A landscape with many valleys, sampled at points; each row gives a point and its height.
A ball rolls from a point to whichever of its 4 nearest points has the largest drop for the distance, and stops where none of them is lower. Distance is the straight distance between rows; heights are no part of it.
z_297: [ -3  -5   9  24  -5  15 -12   7  -2  21   7 -11 -22 -12 -11   6  -8 -23
   7   7  18  13  -2   5 -24   8]  h=44.0
z_206: [ -7  -4  22  -9 -21   9  -3   9  -5  14  -2  -8 -17 -12 -13  -3  -4 -17
  -1  10  22   2  -8  -8  -8  22]  h=26.3
z_445: [-12   5   8   0 -17   8 -14   8   1  -1 -11  -7  -4 -10 -20   2   7  -8
   4   1  20   7  -6  -5  -1  -3]  h=29.3
z_329: [  0  -6  19 -28   1  -4  24  -4 -22  23 -23  20  27  19   2   6 -14  27
 -35  17  -5 -14  -1   4   3 -13]  h=70.6
z_200: [-13  11   9 -14 -21  15  20 -17 -30  -4 -16   0  10  25 -10 -13  -4  11
   8  15   0 -25 -14  -1  -7   1]  h=33.1
z_214: [ 12   9   0   9  -7 -12  16 -20 -13   3  28  -8 -21 -49  22  -5   4 -13
  14  16 -12  -5 -10 -21  13   9]  h=31.5
z_119: [ -4   7   1   0 -12 -12   4 -11   4  -5  23   5 -24 -41   4 -16   1 -11
  15  11 -10   1   2 -12   9  18]  h=19.5
z_503: [-10  -2  30 -26  -3 -11   0  10 -13  21 -18  10   8   8 -14  -4 -19   8
 -14   0  10   6  -3 -13   8  -4]  h=31.4
z_802: [ 13 -10  20  -8   2 -23 -10  22  14  34 -10  22  10 -18 -19  20 -16 -14
 -24   8  24  29  20  -6   4 -14]  h=42.0
z_437: [  0  -9  11 -21   2   6  20  -6 -22  11 -21  13  26  26  13  10 -18  15
 -33  14  -5  -8  -1  16   3 -20]  h=68.1
z_542: [ -4  -2   2  23  -7  10 -16   8   6  -1  -2 -11 -11   2 -11   5  16 -18
   4  -2  12   4  -9   7  -5  -9]  h=35.1
z_591: [  9  -1 -10  39   0  12 -22   2  21  -7  20 -16 -20 -27  -6  14  12 -24
  19   2   7   5   5  16 -11   4]  h=60.9
z_634: [  4 -21  -9  -2  22  -5  -7  26   9  13 -17   9  37  35  -3  20 -14  13
 -28 -12   5   3  -3  17   3 -16]  h=54.4
z_509: [  6   9 -25  18  -2  -2  -8  13  32 -37  11  -7  -3   7   5  -4  20  -3
  18 -10  -9   5   2   6  -3  10]  h=10.5
z_892: [-16  10  13 -14 -19   1   2   3  -3   5  -6  -5 -10   8 -24 -11   0   3
   7  -2  17  -9  -3  -7 -12   4]  h=28.0
z_882: [ -9  -3   1  21  -1  -3 -22  17  14  11  -8 -13  -6  12 -16  18  -1 -19
  -2   0  26  25  -5   8 -14 -16]  h=36.0
z_474: [ -1 -11  14  -2   1  -4 -17   7   4  37 -12  -2 -14  -4  -9  14 -15 -23
 -16  19  34  28   8  -8  -4 -13]  h=26.2
z_785: [ -1   9  -3  20   7  -3  -1  -9  -7  13  24  -9 -25 -39  10  -2   1 -13
  10  22  -5   8   1   3  -9  12]  h=24.0
z_190: [  9  12 -17  -6  -5  -4  11 -20 -12 -21  20  -1 -15 -34  35 -10   9   2
   8   4 -17 -16 -10 -28  21   0]  h=32.1
z_828: [ -5 -15  -9  -9  14   0   0  11  -2  19 -22   6  24  30  -9  15  -3   5
 -27  -2   8   4  -4   8   4 -21]  h=56.3
z_252: [-18   0  -9  -3  -9   5  11  -8 -20 -15  -5  -2   3  26   6  -9   9  17
  16  -3 -14 -27  -8   6  -7   5]  h=24.6
z_590: [-19   5  -5 -13  -9   2  10  -3 -13   0 -16   1  11  29  -9 -10  -6   5
  -3  -5  12  -9 -11 -13 -13 -10]  h=34.7
z_258: [-11  -5  15 -11  -5  -3 -14   9 -10  20 -12   0   2   7 -19   8 -11  -6
 -16   3  25   9  -4 -18  -6  -8]  h=19.8
z_149: [  3   8 -25  26  13  -8  -8  -1  39 -32  14 -15  -3   0  28   2  16  -1
  21 -22 -23  -1   6   6  20   8]  h=30.8
z_889: [  3   5 -26  -4   3   8  24 -19  -6 -29  11  -2   5   6  27 -14   9  19
  17 -19 -27 -17  -1   0  13   9]  h=54.0
z_434: [  8 -14  27 -22   6  -8  -7  15   2  31 -12  20  10  -1 -17   8 -16   0
 -34   3  15   9  16  -3   8  -5]  h=29.0
z_646: [  4  -1  33 -26  -9   4   4  17 -13  33  -8  -4 -20  -3 -14  -9 -13 -11
  -6   9  28  24  -2 -21  -6  15]  h=29.4
z_319: [-11  -1  19 -29  -8  -2  19   0 -19  15 -15   6   7  29  -6 -12 -13  15
 -11   7   0  -1  -3 -16   3  -1]  h=10.8
z_679: [ 14 -22   2   3  16  -8 -27  21  17  21 -14  10  15   0 -19  25 -10  -6
 -27  -7  17  12   3  -3  -1 -15]  h=18.2
z_274: [ 12   0 -12  27   5  -8  -5 -13  -6   1  29  -7 -20 -42  13   4   3 -18
  11   8 -10  11   4   9  -1   9]  h=33.7
z_984: [ 14   4 -23  27  10  -3  -8   2  21 -16  18 -12 -15 -26  29   9  20 -16
   7  -6 -14  19   5  10   1  -4]  h=4.6
z_864: [  2   6  22   1 -11  13   1  11  -8  22  22 -10 -23 -26  -8  -2 -22 -18
  18  10  12   7  13   8 -18  39]  h=24.8
z_983: [  7 -20  20 -22   3 -13  -7  14  -1  27 -10  23  23   3 -17  14 -16  10
 -30  -1   0   2   1  -6   0   0]  h=32.5
z_316: [  1   7   4  16  -9   7 -14  -6   0   0  -1 -12 -21 -14 -13  -3   4 -20
  16  -2  18   6   0   3 -16  10]  h=40.5
z_836: [  4  12 -14  -8   7  -7   9 -25  -6 -22  12  -4  -2 -31  20 -11   8  13
  14  -2 -19 -18  -4 -17   9   3]  h=35.6
z_92: [ -7   9  -1  -5  -8   7 -11 -11  -7 -14   7  -3 -17  -9 -12  -5  14  10
  16  -9  -7  -7 -11   1  10  19]  h=21.4
z_803: [ -1   6   6   2  -6   1   2  -6   1  -4  25  -4 -26 -38   2  -3  -4 -16
  19   9  -8   2   1   3   2  21]  h=18.0
z_260: [ -2 -13   7  13  -3   1 -14  10   8  13  -8  -2  -5   2 -11   9  -3 -22
  -7   6  27  20   0  -5 -19 -14]  h=32.3
z_556: [ 12   8 -21   6  11 -12  18 -26  -2 -24  23  -6  -5 -20  38 -12  13  15
   9  -5 -30 -18   5 -11  18   2]  h=40.3
z_86: [ 13 -22  16  -8  12  -7 -21  19   9  17 -11  23  21  -5 -22  17 -11   9
 -26  -4   1   6   5 -16   7  -7]  h=22.4
z_653: [-16   8   4 -13  -4   1   5   2  -6  16 -15   1  11  14 -17  -4 -16  12
 -15  -1  17   1 -11 -14  -3 -13]  h=30.0
z_525: [-15  10   9  -4 -12  10  -3  -6  -6   1  -7  -2  -5  -2 -25  -3   2   5
   4  -5   9  -8  -6 -13  -7   0]  h=27.8
z_356: [  5  -2   6  28   3  14 -17   6   4   9  25 -10 -15 -30   0  15   0 -22
  13   6  -1   6   1  17 -18  17]  h=50.9
z_412: [-11 -12   0 -15   3  -7   9  10 -10  15 -16  14  21  31  -3   9  -7  21
 -27   1   4  -5  -1  -1  -4 -23]  h=59.7
z_386: [-15   0 -14  24  -1   3 -14  14   7 -20  -9 -16   1  35 -10   6  10   0
   4 -10   7   6  -5   6  -3  -2]  h=28.8
z_604: [ 12  10 -20   8   9  -6   8 -13   4 -27  12  -8  -6 -12  27  -1  10  12
   9 -10 -35 -15   1 -10   9  11]  h=51.2
z_475: [-14   5 -12  -3   1   8  10  -6   1 -21  -6  -9  12  39   6 -16   7   6
  16  -5  -4  -6   1  13 -15   0]  h=32.6
z_568: [ -7   9 -14  -3  -3   8   9  -9  -3 -26   0  -3   4   8   2 -11  14  13
  21 -10 -20 -29  -4   1   0   9]  h=28.5
z_353: [-10  10  -1 -16  -6   6  13 -12 -22  -9 -17  -4  15  36   2  -4   5   1
   6   9  -4 -11  -7  12 -10 -11]  h=33.6
z_544: [ -1   8 -20  24   6  -1  -7   7  26 -21  -1  -9   4  20  -7   3  16  -6
  16 -11  -3   7  -4  12  -3   0]  h=24.2
z_769: [ -9  -3   2   0  -6   0 -12   9  -2   2 -14  -4   8  20 -14   8  -1   3
  -5   0  20   9  -9 -11  -4   0]  h=25.7
z_492: [  8  18 -14  15  30   0   9 -11  23 -24  12  -6   6  18  35 -20  14  -9
  25 -27 -28  -8  17  18  26  -9]  h=42.1
z_859: [ -4   7  20  -9 -23  -1   1  -5  -2   5  17  -3 -21 -20  -8 -12  -1  -3
  19  13  13  -2   4   6  -2  30]  h=22.3
z_527: [ -3   6   7  -4 -19   9  -5  -3  -7  -4  -3  -8  -9   2 -20 -12   7   8
  17  -3   2 -11 -10  -2  -3  17]  h=25.1
z_615: [ 14  12 -18  19   9  -4  10 -25   7 -19  18  -1 -13 -32  33 -11  19  -6
   3  -1 -20  -1  -3 -18  22  -5]  h=12.4
z_47: [ 11  14  12  19   1  -4  10 -17  -3  15  36 -12 -21 -45  30  -5  -2 -21
   2  20 -15  -2  -2 -15  -4   1]  h=31.7
z_533: [ 14 -11   0 -10   9   4  18  11   2  -1 -18  21  37  34   1  19  -1  10
 -35  -9 -17  -1  15  43   3 -24]  h=64.0
z_909: [  5   6 -25   9  13   7  18 -18   3 -29   4  -2  11  14  29 -13  16  10
  15 -12 -31 -14  -4  11   9  -2]  h=66.4
z_506: [-12   3  -8 -16 -20   5  18 -15 -24 -14   1  -2  -3   0   5 -18  -8  26
  12   0 -15 -30 -11   0  -1  13]  h=19.3
z_824: [-10  -5  -8 -17  10   7  17  -2 -11   3 -32  10  35  42   6   5  -6   6
 -23   3   5  -1  -1  27   2 -23]  h=58.6
z_243: [ -5  15 -11  17   5   9  12  -4  20 -34   1  -7   4  24  16  -9  18   4
  22 -12 -15 -10  10  27   0   6]  h=41.8
z_223: [  7 -17  -1 -16  16 -10   5   1 -13  14 -15  18  33  23  -4  11  -9  10
 -32   4  -3  -7  -9  10   7 -15]  h=55.6
z_645: [  1   5  -7  28   6   7 -24   2  20  -9   7 -15 -21  -7  -8   5  14 -19
  12  -1   4  15   3  15  -5   9]  h=47.9
z_105: [ -3   4   0 -14 -18 -11   6 -16 -11 -17  10   7 -12 -14  -3 -12   6  10
  16  -3  -9 -16  -2 -15  -3  20]  h=17.2
z_617: [-15   4  -1   4 -10  11 -12   4   2  -8  -9  -4  -3  24  -7   0  13   6
   2  -6  -1   2  -5  -3  -6  -1]  h=29.2
z_753: [  8   2  -2   4 -12   6   2 -12   4 -10  16   6 -17 -32  -2  -7   5  -1
  19   1   2  -9   0  -5   0  15]  h=12.5
z_39: [ 17 -26  14  -3  16 -13 -21  14   9  26 -10  23  18  -1 -19  18 -18   5
 -39  -8  12   8  10   6   4 -17]  h=24.5
z_491: [  5   8 -11   9  -5  -2   2 -20   1 -23  21   8 -15 -35  10  -6   5   4
  11  -5 -18  -4  -5 -21  12   8]  h=25.0
z_211: [ -5 -15  10 -12  14  -8 -15  12   2  21 -10   7  11   2 -19   7 -12   0
 -29   1  16  11  -5  -5   3 -20]  h=10.3
z_790: [-17   6   5 -18 -13  10   3  -8 -13  -7 -10  -4  -5  19  -8 -13  -3  11
  -2   4   2 -21  -9 -12 -13   2]  h=31.0
z_232: [ 11   6 -11  10  -6  -1  -6  -8   5 -20  17   2 -20 -29   8   1   9   8
  11  -5 -10 -11   3 -10  -2   6]  h=22.5
z_677: [  2 -13  22 -19   0  -7  -1   9  -9  36 -15   8   0 -10 -19  -5 -24 -11
 -14  17  26  20  10 -16   7  -4]  h=7.8
z_71: [-10  -4 -11   0  12   7  19   1   4  -3 -21  -2  22  48  12  15   3   9
  -8   1   0  -1  -3  22   0 -19]  h=57.1
z_722: [ 17 -25   8 -14  11  -3  -3  13  -3  17 -20  25  31  16 -10  11 -17  19
 -30   0 -11  -3  13  12   2 -11]  h=45.6
z_196: [  0   1  -6  24  -9   1  -7   0   9  -3   8 -15 -14 -22 -12   3  -2  -9
  13  -7  -4   4  -2  14 -12  10]  h=45.7
z_318: [  7   7  16   9   4  -2   4   0 -10  20  35   0 -29 -48  29  -7  -2 -14
  11  18  -5   2   7   1  -3  19]  h=29.5
z_127: [-12   7 -15   6  -1   6  -2   1   9 -26 -17 -11   1  30   3  -1  19   2
  22 -13  -4   3   0   7  -3  -1]  h=29.6
z_394: [ 10   5 -20   9  10   1   2  -1  15 -29   4  -5   0   8  10  -4  23   4
  26 -19 -20  -9   6   9   6   0]  h=32.4
z_886: [ 19 -15  33 -24   2  -7  -3  21   1  40  -6  19   9 -15  -5  -3 -29 -12
 -19  16  27  23  21  -6  -4  -4]  h=29.7
z_608: [ 12   9 -30  18   6  -3   1  -9  18 -28  17 -15  -1 -18  16  -3  13  -5
  14  -6 -13   0  -3  -2  14   6]  h=40.7
z_688: [ 17  15 -28  11  17   6  14  -7   4 -32  10  -7  11  15  33 -11  17   7
  14 -19 -38  -7  10   3  22  -6]  h=57.6
z_226: [-13 -13 -11   0  19  -4 -12  13  13   8 -12   6  19  44  -1  20  -5   7
 -13  -4  14  19  -7   1   6 -19]  h=56.1
z_170: [ 10 -10  28 -48  -3 -16  10  24 -17  22  -5  22  18  -4 -11 -13 -25  20
 -20  10  19  12  20 -15   3  -5]  h=51.9

Call two points neighbours if one is among the 4 nearest of the other. Go from one point of each pair to the other, from neighbour to neighbour, staying as low as possible. Name the highest point that can't be avoided.
z_509, z_615 => z_617
z_509, z_319 => z_653
z_615, z_753 => z_491

Where does a ball stop that starts at each point below?
z_828 => z_211
z_889 => z_753
z_316 => z_211
z_790 => z_753
z_475 => z_753
z_645 => z_211
z_437 => z_211
